A landscape with many peaks, sampled at points; each row gives a point and its height.
From any point a climber steps to the highest of the 6 points nearest to it. It stops when none of these is higher. Distance is the straight distance between rows; heights are no part of it.
sed h=255: [ -4  -6 -25 -32  -4 -46 -11 -12 -11  15   6  83  18  13  50  52  14 -76
  56  23   6   9 -18  -6  17]
zono h=291: [-10  15  -2 -20   3 -29  -3 -37 -11 -16  -9  75  26   1  42  22   3 -60
  25  20 -31  -8 -17  12  14]
zeg h=229: [  1  53   4   4  15 -30  20   3   1 -20  -1  34  20 -47   8  24  -2 -50
  12  -5 -35 -35 -32   9  15]
tiri h=238: [ 16 -19  -8  -1 -10 -19 -10  -6  -5   0 -16  60   0  11  30  11  -6 -34
  40  25  27  12   5   3  -1]
lodir h=197: [ 13 -71 -17   2 -10  24 -49 -17  -2  38   3   7 -14  66  27 -11  -1   8
  11  17  18  35  28   1 -18]
vagal h=137: [  1 -26  -5   6 -36  40 -11  21 -20  17  11 -79 -27  49 -42 -58 -31  32
 -37 -14  31  30  38   4 -22]
sak h=325: [-15  29   8  12  12 -20  18  13   4 -23  12 -15 -16 -18 -17  11  12   5
 -19 -31 -25 -32 -29   8  24]
pala h=318: [ 18 -66 -20 -14  -3  31 -33 -18   9  10 -15  -6 -13  35  -4 -51 -25  21
  -3  11  -9  21   8   9  -2]
Muk h=355: [-10  38  27 -16  11 -30  19  18  11 -40 -11  49  29 -63  -7  15  -3 -13
   0 -19 -35 -24 -26   2  18]
soz h=214: [ 15   3 -23  -7  -3 -33 -19 -19  -4  26  10  77  10  25  56  60  -6 -71
  48  33  21  -2   1  -8  12]
zugi h=242: [ 21 -37 -16   5 -12  -2  -8 -25 -10   0   5  -5  -6  19  11  -9   0   2
  13  11   8  27  15  14   6]
pilo h=157: [  7 -25 -19  29 -14  24 -10  14 -15  48  26 -53 -38  25 -22 -25   0  15
   6  11  65  25  31  -8 -31]
Pora h=134: [ 11  13 -13 -11 -12  -5  25  -5 -18  23  11  30   4   3  28  44  19 -23
  37  -8  37   0  13   0  -2]
zotu h=159: [  3 -15 -14  32  -3  30   5   9 -19  28  13 -53 -24  21 -24 -22  -6  -4
  -8  13  37  11  20 -10  -7]
Sis h=135: [  3 -51 -20  29 -13  43 -40  13 -18  51  19 -43 -38  50  -5 -46 -14  32
   3  11  58  40  43 -16 -41]
garid h=10: [ 14 -24 -15  -6 -17   0   8  -9 -13   9  14  23   4   2  17  28  14 -14
  20  -1  15   8  12   6  -5]
Tepu h=421: [-35  24  35  11  13  26  -8  28  10 -27 -13 -43 -11 -26 -65 -47 -13  58
 -60  -8 -26   8   9  -9  -3]
movig h=231: [ 10   6 -14   0   8  -4  12   0  -6 -12  21   5  -2 -22   9  16  10  -7
  -6 -15  -7  -9 -13  15  16]
Fule h=128: [ 15 -23 -23   5 -18  -7  -2   0 -17  25   4  33 -16  20  29  26   2  -3
  38  17  43  14  10   1  -5]
fenud h=147: [ 21 -51 -16  30 -11  37 -24  11 -10  52  19 -44 -28  42 -15 -52 -16  22
 -10  24  35  39  36  -9 -45]
tulu h=215: [ -9  21 -22 -34   5 -43  -5 -36  -2  -1  -5  61  17 -21  42  49  32 -64
  35  21 -21 -14 -20   8  16]
dogat h=379: [ -6   4   5 -21  15 -16 -12 -30 -21 -27 -14  74  45  -6  15  -1 -25 -26
   4  19 -40 -13   5   8  29]
gipe h=192: [ -4  33 -17  25   4 -12  38  17 -22  31  34 -38 -18   9  18  41  37 -19
  23  -9  37 -13  -8   3 -18]
Zife h=150: [ 17 -38 -10  29  -3  26 -35  12 -16  45  -7 -25 -24  59  -4 -24  -8  29
   8  22  45  37  29 -19 -34]
lotad h=265: [-33  55  44   3  18   2  37  49  -5 -30 -16 -57 -25 -26 -51 -21  -4  22
 -28 -20  -4 -11  -5   3   5]
dom h=377: [  4  24   6 -17  14  -7  11  11  14 -25 -18  44  41 -37   7  -4 -10  -6
 -11 -10 -28 -13  -4   1  16]
ribat h=332: [  4  -6   4 -16  -5   5  -2  -2  23 -27 -22   3  15  -9   4 -16  -3  17
 -20 -25 -23  -5  -3   9  18]
tafi h=191: [ -6  14  -9  17  -5  -6  24 -11 -24  32  31 -14 -12   0  13  35  27  -5
  17  -1  26   3 -11   5 -14]
Lem h=351: [ -6 -37  42 -41  -6  23 -23 -31  41 -44 -48  26  33 -25  -9 -45 -12  43
 -54   7 -88   7 -21  -1   9]
buf h=260: [ -9  45 -16  33  14 -25  39  24 -14  14  44 -44 -23 -14   2  37  35 -15
   3  -3   7 -19 -33   2 -21]
Vebud h=446: [ -6 -19  32 -38  -2  10 -16 -11  29 -43 -57  37  33 -16  -7 -41 -17  33
 -28   2 -55  16  -1   1  24]
zipu h=592: [-25  25  16  14  18  14 -12  28   2  -6   0 -37  -3   2 -37  -6 -12  24
 -37 -17  -9  -4   5  -9   3]
Vori h=329: [-31  37  44   0   1  14  11  47  -9 -18  -7 -59 -27 -21 -66 -35 -14  36
 -38 -18  -6  -9   8  10   2]
rami h=138: [-24  60  19  29  16 -20  42  35 -12 -18  30 -56 -30 -36 -22  26  11 -14
 -14 -26   1 -29 -40   1   6]
sese h=161: [ 15  49  -9  11   9 -29  19  -1   2  -7   7  45  20 -44  15  28  20 -20
  11  -6  -6 -35 -14  -3   6]
vafo h=98: [  6  16 -16  -7   6   3  13 -10   3 -15 -10  37  28 -28  28  16   4 -28
  12   2  -7 -26   3   3   8]
rudiv h=165: [ 19 -38 -16  -3 -19   3 -24 -16  -1  17   7  32 -14  28  22   7   6   5
  24  15  26  37  11   9 -20]
nad h=302: [  1  35  -7  20  12 -12  22  10  -6  22  40 -13 -11  -1  11  24  44  -3
   2 -10   1 -17 -18   3  -9]
gobig h=103: [ 18 -17 -24  35  -7 -10  -1  -2 -28  40  38 -23 -14  53  15  41   7 -24
  30  16  65   3  -4 -24 -19]
naru h=170: [ 17 -54 -15  29  -8  38 -37   3  -6  28   1 -35 -16  55 -18 -43 -28  26
   2  25  13  33  22 -12 -18]
ser h=384: [-41   2  39  -1  -2  29 -17  16   7 -15 -25 -33  -6  -1 -59 -44 -16  70
 -57   7 -35  10  10  -3   6]
ledub h=99: [-18  47   0 -10  16 -36  13 -17   3  -9 -10  58  22 -29  25  29  10 -55
  21  16 -22 -26 -27   3  -4]
fiva h=205: [ -8   5  -1   5   5   2  -6 -12  -4  -3  -8 -36   8   6 -15 -14   4  13
 -24 -16  -7   4   3  -3  29]
miz h=253: [ -6 -29   6  18  -3  24 -15  -3 -14  10 -18 -37  -1  19 -27 -25 -22  24
 -23  10  -5  22  15  -5   3]
vibad h=115: [  5 -25  -5  -1  -5  20  -5 -17  -6  -3   4 -33   6  17 -11 -17  -6   0
 -17  -6 -11  11   8  -5  18]
redot h=177: [  7  31 -15 -10   7 -24  30  -7  -3   9   9  37  16 -16  32  50  23 -32
  35   2  16 -22   3   1 -13]
femo h=220: [-33  83  22  10  14 -20  47  47 -14 -23  23 -76 -30 -49 -27  25  21 -16
  -3 -28  -8 -55 -31  -7   6]
Pariv h=58: [  6   7 -16  29   0   4  23  16 -15  38  14 -37 -30  23  -2  19  21  -4
  27   8  66  23  11 -26 -22]
nimik h=319: [  3  -6 -11   1   3   0   3  -6  -5  -8 -11  40  39 -21  17   6 -15 -18
  -2  -2 -19  -7  13   0  11]
Koz h=398: [-10 -35  36 -39  -1  36 -26 -25  36 -37 -50   9  32   6  -4 -42 -26  40
 -32   7 -60  16   2  -5  14]
fem h=152: [ -1   7 -16  38 -15 -18  34   6 -17  37  43 -20 -12  18  29  67  30 -32
  45  -5  60   9  -5  -9 -15]
vut h=356: [  7  49 -11  -3 -13 -27  36   2  -1  -4   7  38  -2 -53   3  35  22 -32
  21 -16   0 -41 -15  19  -7]
lovu h=146: [ -2  59  26 -16  -4 -38  56   9   9 -29   3  18   9 -75  -2  31  19 -38
  16 -12 -25 -45 -20   5   8]
Gorob h=358: [-22 -22  42 -41  -2   1 -28 -24  27 -31 -51  64  40 -16   4 -23 -27  25
 -25  11 -60   2  -2   4  16]
ratul h=353: [ 27 -33 -11  -6  -2  11 -27 -18   0  -7 -15  41  20   3  24 -11 -21 -15
  22  21  10  16  19  10 -13]
sor h=277: [  3  38 -25   5  -2 -38  41  -7  -8  18  18  16  -1 -35  25  51  46 -14
  34 -22  14 -34   0  10 -18]
neda h=395: [-23   9  28 -10  10  13 -20  10  11 -26 -20 -33 -18 -17 -54 -41 -12  60
 -47  -2 -60  -3  -1   1  15]
fiko h=300: [-16  31  10 -17   2 -25   2 -18  14 -37 -14  50  43 -43  11  13 -10 -30
  -2  -2 -43 -25 -19   1  14]
kupi h=232: [ 23 -64 -21 -19 -17  28 -44 -24  14  31  -5  30   1  44  33 -12  -6  10
  18  39  23  29  19   2 -26]
kuvul h=172: [  3  19 -24   6  -7 -13  28  -7 -20   9  23  16  -1 -19  20  40  37 -11
  27  -9  20  -8   8  13 -14]
zom h=156: [ 22  -4 -33  -1 -25 -32  -1 -12 -13  37  40  22   0  14  28  57   4 -42
  56  17  59   1  10 -16  -8]
Gagop h=171: [ -8  27 -20  -9  10 -30  14 -13  -2   4  -8  59  26 -11  39  47  22 -51
  38  17  -3 -31 -16  -1   0]
nanu h=333: [-37  64  34  -2  -4 -35  60  18   5 -39  31 -38   4 -61 -21  38  30 -17
  -4 -39 -25 -49 -32  22  18]
zuges h=338: [-16  25  46 -33  -1 -14  26   4  15 -54 -18  22   6 -56  -8   2  10  -2
 -21 -30 -42 -18 -32   4  28]
zira h=295: [ 15 -63 -13 -17 -17  26 -57 -28  12  31 -31  72  20  53  63 -22 -38 -27
  31  54  -3  31  20   4 -23]
Kepaf h=309: [-10  -7 -19 -28  -3 -37 -14 -34 -10  -2  -9  85  14  14  39  37   0 -62
  35  36 -15   9 -10  -2  13]
Kaz h=203: [  3 -20  -5  18 -23  30  -6  21 -32  32  33 -66 -40  25 -34 -44 -17  36
 -22 -12  46  19  39   3 -18]
ziva h=97: [  5  32 -13  38 -13 -12  39  25 -27  47  51 -49 -23  20  28  60  43 -44
  38 -18  76 -13   0  -9 -28]
vubu h=570: [ 33 -60 -12 -11 -11  23 -32 -13   7   4  -6  17  -1  36  17 -27 -20  16
   9  21  -2  26  17  15  -9]
gete h=281: [ -6  19  30 -22  18  -8  14  13  11 -39 -15  -5  -8 -49 -25  11   8  23
 -21 -29 -28 -12 -21  10  35]
fogar h=273: [ 29 -57   4 -13 -15  21 -36 -23  23   5 -18  -9   5  31  -6 -39 -29  13
   0  -1 -18  10   8   9  17]
Lelav h=209: [-19  32  -4  41  13   0  22   8 -19  18  23 -42 -18  -1 -10  26  25 -13
   8  -2  30   0 -12 -10 -21]
Pozu h=167: [-15  53  13  18  22  -5  24  42 -13  -9  16 -70 -27 -22 -38   2  -5  12
 -25 -29  21 -16   3 -12  -8]
dipe h=230: [-10  32  -2 -11  19 -15   3 -17   7 -15 -10  53  34 -36  18   9   1 -17
   9   4 -21 -16 -14   1  16]
tudum h=208: [  9 -30  -5  31  -8  27 -11   8 -14  15   2 -44  -9  31 -36 -44 -29  23
   0   9  16  19  25 -27 -22]
zalu h=426: [  9 -11  -2  -9  -3  10  -3 -18   6 -33 -25  45  46 -15  21  -1 -14 -14
   4  10 -35  -3 -10   1  15]
nive h=374: [ -3  29  18  -1  10 -27   2  -6  18 -27  -6  48  26 -41   8  13   1 -19
  -6 -12 -16 -31 -16  11  14]
Deri h=129: [ 16 -11 -29  38  -2   8  -6  17 -30  40  23 -48 -38  45  -7 -10   7  -6
  17   7  85  20  25 -28 -32]
Gobov h=461: [ 11 -43   8 -15 -15  12  -7 -14  13 -14 -14  44  32   2   6 -25 -32  -1
  11  30 -27  13   5  -2   7]
vom h=303: [ -6  15  31 -25   9   0   2   6  29 -49 -22  10  -9 -37 -18 -28   2  29
 -39 -27 -39  -4 -11   2  28]
dima h=349: [-16  36 -12  19  25  11   6  40  -4  -5   5 -56 -16   3 -39 -14  -9  18
 -34 -10  12 -18  14  -6   6]
gora h=352: [ 29 -89 -15 -20 -13  46 -55 -34  22  33 -23  32  11  50  49 -38 -27   6
  13  45   4  41  25  10 -23]
Vudu h=127: [ 11 -55 -20  13 -21  40 -34  23 -16  47  18 -71 -41  45 -25 -56 -18  44
 -17  17  38  37  39  -6 -44]
Fev h=305: [-24 -17  19  13  -1  34 -13  14  -4   1 -21 -44  12  18 -47 -34 -31  31
 -31   0 -24  29  16 -18   9]
Rodi h=422: [ 27 -48 -21 -11 -16   2  -9 -25  -7  -2   0  28  14   7   9 -11  -2   8
   6  15   0  22   7  11  -6]
negug h=227: [ -4  62  -8  35  21 -18  41  39 -17  11  36 -52 -50 -21 -23  38  40 -26
  14 -22  29 -33 -24   1 -23]
sir h=314: [ -4 -21  25 -30 -13   5 -20 -28  22 -22 -50  53  42  -5   8 -24 -40   9
  -6  22 -50   7   1   2  24]
peb h=118: [-42  65  34   3  27  -5  45  56  -6 -25   6 -75 -33 -46 -46   2  -2   5
 -31 -22  -1 -33 -15   2   9]
gigot h=390: [-25  33  39  -4  14   5   2  18   8 -34 -14 -36 -15 -31 -45 -24 -10  32
 -39 -15 -30  -9 -11   4  26]
mopim h=354: [-15 -16  24 -29   6  23 -20  -9  21  -9 -40 -19   2   0 -39 -39  -9  54
 -30 -11 -45   2   9  -9  18]
Piva h=308: [-24  -3  25   8  -1  35  13  33   5   0 -19 -57   4  23 -38 -51 -19  48
 -49  -1  -5  20  40 -11 -14]
Mibe h=185: [ -1 -10 -14  17 -15  -7  26  -3 -24  23  29   6  -8   7  28  50  20  -9
  33 -11  35   3  -7  -2  -4]
bivep h=263: [-26  -9  20   5   9  20 -22  -5   6   9 -13 -34   7  18 -31 -31  -7  28
 -39 -14 -25   1   8  -5  19]
Niz h=182: [  0   2  -3   7   2  11   0  -1   6  -4  17 -22  -1  -6  -2   3   7   2
 -16 -30 -14   0   0   1  10]
foged h=178: [ 38   3 -36   1  -8 -22 -18  -6  -1  39  31  68   5  30  65  57  -4 -70
  53  31  46 -14  19 -15 -16]
bote h=320: [-40  39  28  -1  11  -7   5  26   2 -23  -5 -30 -25 -21 -48 -15  -1  26
 -45 -25 -21 -12  -6  -2  19]
Pib h=139: [ 16 -37 -13  34  -7   4 -30  13 -15  60  14 -32 -29  51  -3 -27   3  12
   1  15  61  32  47 -18 -42]
Puv h=187: [ -8 -33  11 -12 -20  10 -18 -14   3  -7 -26 -40  11  25 -24 -25 -18  26
 -14  -9 -28   8  21   1  18]
Sizum h=243: [  9   3  -2 -12  -3 -23   3 -21  -9   1  -1  61  16  11  32  29   2 -41
  51  33   4   1  -3  -2 -11]
zuvar h=19: [ 12   2 -12  -5   6 -12  19 -22  -8   3  -3  34  17  -9  18  16  17 -28
  27  17  12  -1   2   3  -6]
lagin h=279: [-24  35  21 -23  22 -22  38  12  15 -34   2 -16 -11 -52 -32   8   9   3
 -15 -33 -19 -35 -24  15  32]
Pup h=437: [ 31 -76 -17 -30 -29  46 -48 -22  30  13 -29  46  34  33  23 -46 -36  20
   7  31 -18  30   6   8 -20]
Sivu h=133: [  1  -8  -9  28  -1  22  -5  16 -27  40  16 -65 -45  36 -20 -10  12   8
  14   5  57  22  40 -17 -31]
zoz h=482: [ 33 -64  -1 -23 -14  19 -40 -12  28  -4 -18  32  15  25  18 -38 -45   1
  10  26  -8  22   0   3  -8]
kade h=444: [ -5   6  46 -33  10   7 -12 -13  37 -55 -49  30  22 -30 -17 -31  -1  50
 -38   4 -60   3 -16  -2  14]
zulem h=264: [ -7 -16   0  18  -8  34   7  28 -15  -2  12 -71  -7  10 -38 -36 -21  32
 -37  -9  20  17  37  -7 -22]
Dere h=381: [-23  27 -14  26  11  19   6  11  -2  -2   6 -53   3  14 -28 -19  -5  12
 -29 -17   2 -11   6  -7   0]
Gunub h=92: [ -8  18 -20  38   4   3  28  20 -30  42  23 -56 -24  21 -13  20  25 -15
  12  -1  64   4  14  -8 -27]
kobup h=195: [  8  13 -26  17 -17 -33  19  -5 -20  22  35   6  -9  -6  34  66  24 -23
  49  -4  42 -15   6  13 -16]
fuz h=378: [  7  28 -12   4  -3  -5  18 -11  -4   5   5  20   9 -39  13  26  25  -7
   6 -11  -5 -26  -8   8   7]
getub h=196: [-38  51  27   0  15 -30  36  26   6 -27  11 -38 -16 -34 -23  11  26   0
  -9 -27 -10 -37 -31  14  31]
boku h=100: [ 20 -18 -31   0  -6 -14 -16 -14  -5  38   7  49   5  34  48  47  -9 -33
  42  24  53   4  10  -1  -9]
Furiv h=546: [  2   0  35 -32  20   7  -6   0  37 -50 -37  32  18 -26 -12 -25   1  30
 -26  -6 -59   4  -5   1  12]
budup h=471: [  4  34  -2   3  12 -30  31  17   5 -26  15  16 -11 -61 -11  35  26  -9
   2 -33   0 -46 -36  13  18]
feni h=407: [-11  32  -2  23   9 -25  20   8  -5  -7  28 -20 -26 -37 -15  32  33  -5
 -18 -25   1 -30 -29  16   8]
Gubuk h=435: [ 11 -33   1 -25 -13  11  -9 -17  16 -22 -32  19  31   3   3 -15 -23   0
  -2   7 -22  14  11   5  19]
bik h=348: [ -7  -9  32 -45  -2 -14 -18 -29  29 -37 -49  61  45 -30   3 -20 -28  14
 -24   9 -66  -6 -12  11  12]
zeme h=226: [ -6  38  11 -47  23 -56   0 -28  20 -32 -13  65  38 -58  22  10  -7 -34
   1   2 -50 -35 -38   4  40]
satip h=371: [  1   3  20 -24   8   7 -19  -8  25 -31 -26   6  -3 -18 -14 -24   9  33
 -36 -23 -33   0  -9   9  11]
bira h=251: [  4  -8 -15 -12  -6 -36 -35  -9 -14  16  -1  80  16  32  50  37 -13 -58
  43  28  13   4  -2   0  12]
vezuz h=436: [ -5   8  29 -21   8  -5   7   7  23 -40 -22  23  25 -38  -6  -4 -15  16
 -24 -18 -33   1 -10   9  13]
fani h=124: [  4  10  -9  25  13  -8  25   7 -11  34  27 -27 -23  21  21  31  34 -17
  29 -10  50   3  -2 -20 -11]
rolut h=29: [ 20 -46 -27 -13  -3   5 -34 -24  17  26 -22  62  17  50  60   7 -24 -14
  33  36  27  15  23   9 -17]
bisa h=296: [ -8 -42  11 -25  -3  25 -25 -20  14  -7 -37 -24   8  22 -33 -44 -36  38
 -29  -1 -36  12   2  -1  16]
sudu h=341: [  3 -23  15 -32  -2  25 -24  -8  26 -17 -34 -10  25   1  -5 -47  -6  37
 -34  -2 -31  13   9  -4  32]
rega h=212: [ -1  48 -10  42  13  -1  31  29 -11   7  29 -59 -40 -10 -16  14  19 -20
 -11 -13  29 -24 -21  -1 -26]
kugo h=119: [  0   1  -8  28   0  30  21  13 -28  33  18 -59 -29  12 -19 -12   2 -14
   1   2  53  12  29 -17 -24]
Bitub h=376: [-16  -3   6  10   7  22  -3  11   4  -4 -10 -54   6  12 -48 -30 -12  33
 -39   0  -5   3   9 -10   0]
lod h=301: [  9  35 -24   5   6 -15  23 -14  -5  -3  22   3 -15 -28   4  30  35 -15
  13 -17  -5 -18 -18  16  -9]
fosi h=246: [ -1  44  -4  37   1   3  16  31 -10   9   4 -59 -24 -15 -27   0  14   8
 -14 -17  21  -5  15  -7 -17]
domus h=194: [ 19 -49  -8  14  -1  15 -27 -13 -10  21   4 -25  -6  41  -9 -27  -9   6
  -2   5   5  35  -1  -9 -12]
Sala h=275: [  0 -58  33 -41 -24  21 -23 -13  29 -21 -35  54  40  15   3 -44 -48  33
  -9  39 -54  23  -5  -1   5]
padol h=120: [ 13 -20 -25  32   1  -5 -17  18 -14  30  21 -17 -38  51   0  10   8  12
  24   8  59  27   9 -16 -25]
Luto h=389: [ 12 -46  23 -38  -3  20  -3 -12  28 -26 -42  12  31   5 -10 -40 -26  26
 -12   8 -27  19   4  -4   7]
kekel h=136: [ 15 -26  -7  34  -1  12 -15   4 -12  38   1 -29 -22  41  -7 -19  -5  11
  12  16  35  35   8  -9 -23]
Vub h=210: [-14  47 -15  29  13 -28  29  26 -14  33  43 -44 -28   1  -1  68  47 -24
  19 -17  32 -13 -25  -6 -30]
giba h=343: [ 28 -55 -26   2  -1  15 -40 -27  -9  23   8  -1 -21  44   5 -21  -5  19
   3  14  13  27   4   7 -15]
piluz h=382: [ -3 -22  12 -31  -3  13   7   0  35 -24 -30   3  29  -7   7 -27  -2  29
 -20 -13 -40  -1   2  -5  10]
vakod h=286: [ -5  16 -15  30  10   6  17  -3 -14  -1  24 -34  -2   3  -1   4  12   0
 -11  -3  -6   1 -13  -2   1]
tegab h=299: [ 12 -30  -9 -16  -9   9 -13 -15  12  -8  -8   8  16   8  -1 -13  -8   8
 -11 -11 -12   5  13  -3  18]
fopup h=346: [-14  44  -7  18   7 -33  28   4 -12   3  31  -3  -7 -30   1  57  33 -11
  19 -24   8 -27 -19  20 -16]
tel h=357: [ -6  39 -21  11   8 -14  15   1   8 -17  28 -13 -20 -13  -2   8  25   0
  -6 -14 -14 -19 -24  10   4]
vutug h=158: [ 26 -73 -15  -1  -2  28 -51 -28   5  40 -13 -10 -11  46  -5 -49 -24  32
  -9  17   5  23   6   2 -15]
Kopid h=211: [ 22 -75 -32 -11 -12  39 -53 -21   7  36 -12   6 -11  46  34 -50 -17  28
   5  22   6  33  22   7 -11]
zusup h=403: [  0  38  22  -9  15 -20  25  16  16 -41   5   8   6 -51 -13  12  15  -4
 -14 -43 -24 -27 -30   4  25]
mefan h=405: [-17  44   9  17   0 -24  44  17  -8 -35  39 -15  -7 -55  -1  38  25 -15
  10 -38 -13 -49 -37  18  13]
bok h=87: [ -5 -12  -8  31 -11  -5   4   0 -25  19  23 -23 -22  40  -2  21  11   0
  24  13  32  17   7 -11  -2]
goras h=276: [ -4  23 -10   9   7   9  20 -10 -17  10  13 -12  -9  -8   5  19  20   1
  -1  -9   3  -6 -18  -3   9]
sozu h=190: [ 11   1 -13 -19  -3 -21   6 -11  -9  14 -11  62  13   2  28  39  -3 -50
  46  23  30   4   3 -12  -2]
bitu h=274: [-14  14  25 -15  21  -3  -8   7  13 -26 -17 -17  -8  -6 -27 -21  -4  33
 -27 -15 -52   4  -6   6  17]
vesi h=85: [ 15  -8 -27  39 -24 -18  10   6 -24  41  61  -5 -17  21  32  59  19 -35
  43  12  74  -3  -2 -18 -24]
vekot h=88: [ 12  -3  -9  -1   0  10  15 -12  -2  -9  11  13  17 -27  20  -8  11 -12
   1  -8  -4  -3  12   9   4]
dafum h=173: [ 21 -11 -34  18 -18 -20  11  -3 -16  23  42  20 -11  17  42  51  -2 -25
  51   1  52   3   5 -10   1]
Nom h=420: [ 14 -62  20 -30 -17  22 -27 -12  31 -15 -40  40  40  11   1 -31 -46   2
   2  18 -29  17  -6   3  11]
kubi h=130: [-10  26 -12 -33   9 -41 -12 -32   3 -18 -15  69  26 -35  33  26  10 -50
  10  14 -41 -30 -25   3  25]
Dumu h=307: [-10  32   9  24  14 -19   7  21   8  -8  21 -30 -12 -11 -29   4   3  14
 -30 -24  -7 -20 -14  -3  22]
dedez h=380: [ -9   1 -10 -21   0 -13 -17 -39 -11 -19  -4  64  33  -2  27   5 -15 -53
  20  40 -24  -8 -13  11  22]
tolol h=122: [ -4  34 -17  35  -2 -19  35  25 -20  52  33 -52 -34  19  13  63  47 -28
  25 -20  63 -22   5  -7 -28]
kilet h=235: [  1  26 -28  16   0 -17  23 -11 -19  10  28   6  -7 -13  19  54  38 -24
  18 -10  29 -10  -6   8  -6]
filag h=375: [-17  24  42 -18  14 -17   6  -6  18 -31 -28  50  30 -40  -6  -1  -6   9
 -15  -7 -51 -23 -20   4  23]
fup h=383: [-21  23  29   6  15   5  -5  15   0 -12  -9 -36   6  -8 -41 -18  -1  33
 -42 -12 -21   0  -6 -14  12]
Relug h=245: [-30  32  23  -5   9  29   7  46  -9 -14 -10 -58 -32   3 -44 -47 -12  61
 -45 -21   2  -4  20  -1 -10]
saveg h=247: [ -2  10  11  -7   7 -14   8   3  24 -23  -4   0   3 -11  -6  -8  11  25
 -22 -32 -28  -5 -11   8  33]
Vomup h=181: [-13  59  31 -15   9 -58  33 -16  13 -45 -10  40  28 -62  12  27  -7 -41
   6  -9 -44 -42 -46   5  33]
zopid h=458: [ 20 -64 -10  -7 -15  25 -47 -29  13  11 -17  64  27  41  41 -35 -39  -4
  11  47 -17  20  13  12 -10]
muguf h=101: [ 16 -14 -14  28   0   6  -5  -9 -14  22   9 -25 -18  44   1   0   1  -4
   7   7  24  25  10  -8   2]
sek h=306: [-17  11   1  14   7  30   2  27  -6   9  22 -76 -13 -10 -25 -31 -10  10
 -28 -14  22   8  31  -8  -9]
mizos h=479: [-36  31  51   2  27  11  11  36  -6 -33 -16 -43 -28 -23 -56 -32  -8  28
 -40 -13 -27  -8 -13  -6  17]
foti h=350: [-24  30  32 -12 -11  44   7  39  -2 -17 -16 -60 -22   3 -49 -60 -10  64
 -70 -20 -18  13  19   2 -19]
tadir h=256: [ 14  28  -8  -4   7  -1  29   2  15 -20   8  27  22 -42  13  14  14 -16
  -5 -20 -17 -24 -17  14   7]
Bukom h=328: [-10   7  39 -34  14   9  -9  -2  41 -53 -39  -2  -2 -29 -30 -52  21  36
 -39 -15 -61  11  -9   8  20]
rosaz h=241: [ 33 -51 -20   3 -21  -7 -29 -18  -4  17   2  22 -16  33   9  -7  -1   2
  22  12  18  20   8  25 -16]
mas h=164: [ 22 -16 -24 -15  -6 -17   3  -9 -11  17   7  49  15   9  36  32  -1 -30
  53  16  42   6  12 -12 -10]
difa h=86: [ 12 -38 -27  11  -6   3 -27  -8  -5  32  23   3 -11  44  43  26 -10  -1
  27   0  48  15   0   2  -6]
doz h=402: [ 33 -65 -22 -27  -8  32 -46 -19  23   8 -12   6   7  41  14 -50 -31  16
  -7  22 -19  27   8  -1 -16]
zasun h=453: [  3   3  31 -35  -4  14 -10 -10  47 -44 -43  22  25 -18  -3 -27 -11  44
 -48  -8 -62   9  -4   8  15]
Reni h=74: [ 25   7 -30  37  -4 -18  11  29 -20  60  28 -36 -33  49  21  39  28 -25
  44   6  86  15   5 -21 -23]
Rizit h=439: [ 12 -16   8 -19  -9  -1  -7 -27  -6 -28 -23  52  31   0  21  10 -21 -13
  25  22 -26   0   0   4  10]

Two climbers start at each pair of points below. Name the first point that both come to, or write none.
Vudu, kugo => zulem
Sis, zotu => tudum
Vomup, kubi => dom

Write out the way that a climber takes from each point below.
Sivu => zotu tudum zulem Bitub zipu
zeg => nive dom vezuz Furiv
padol => kekel domus giba vubu
Zife => naru tudum zulem Bitub zipu
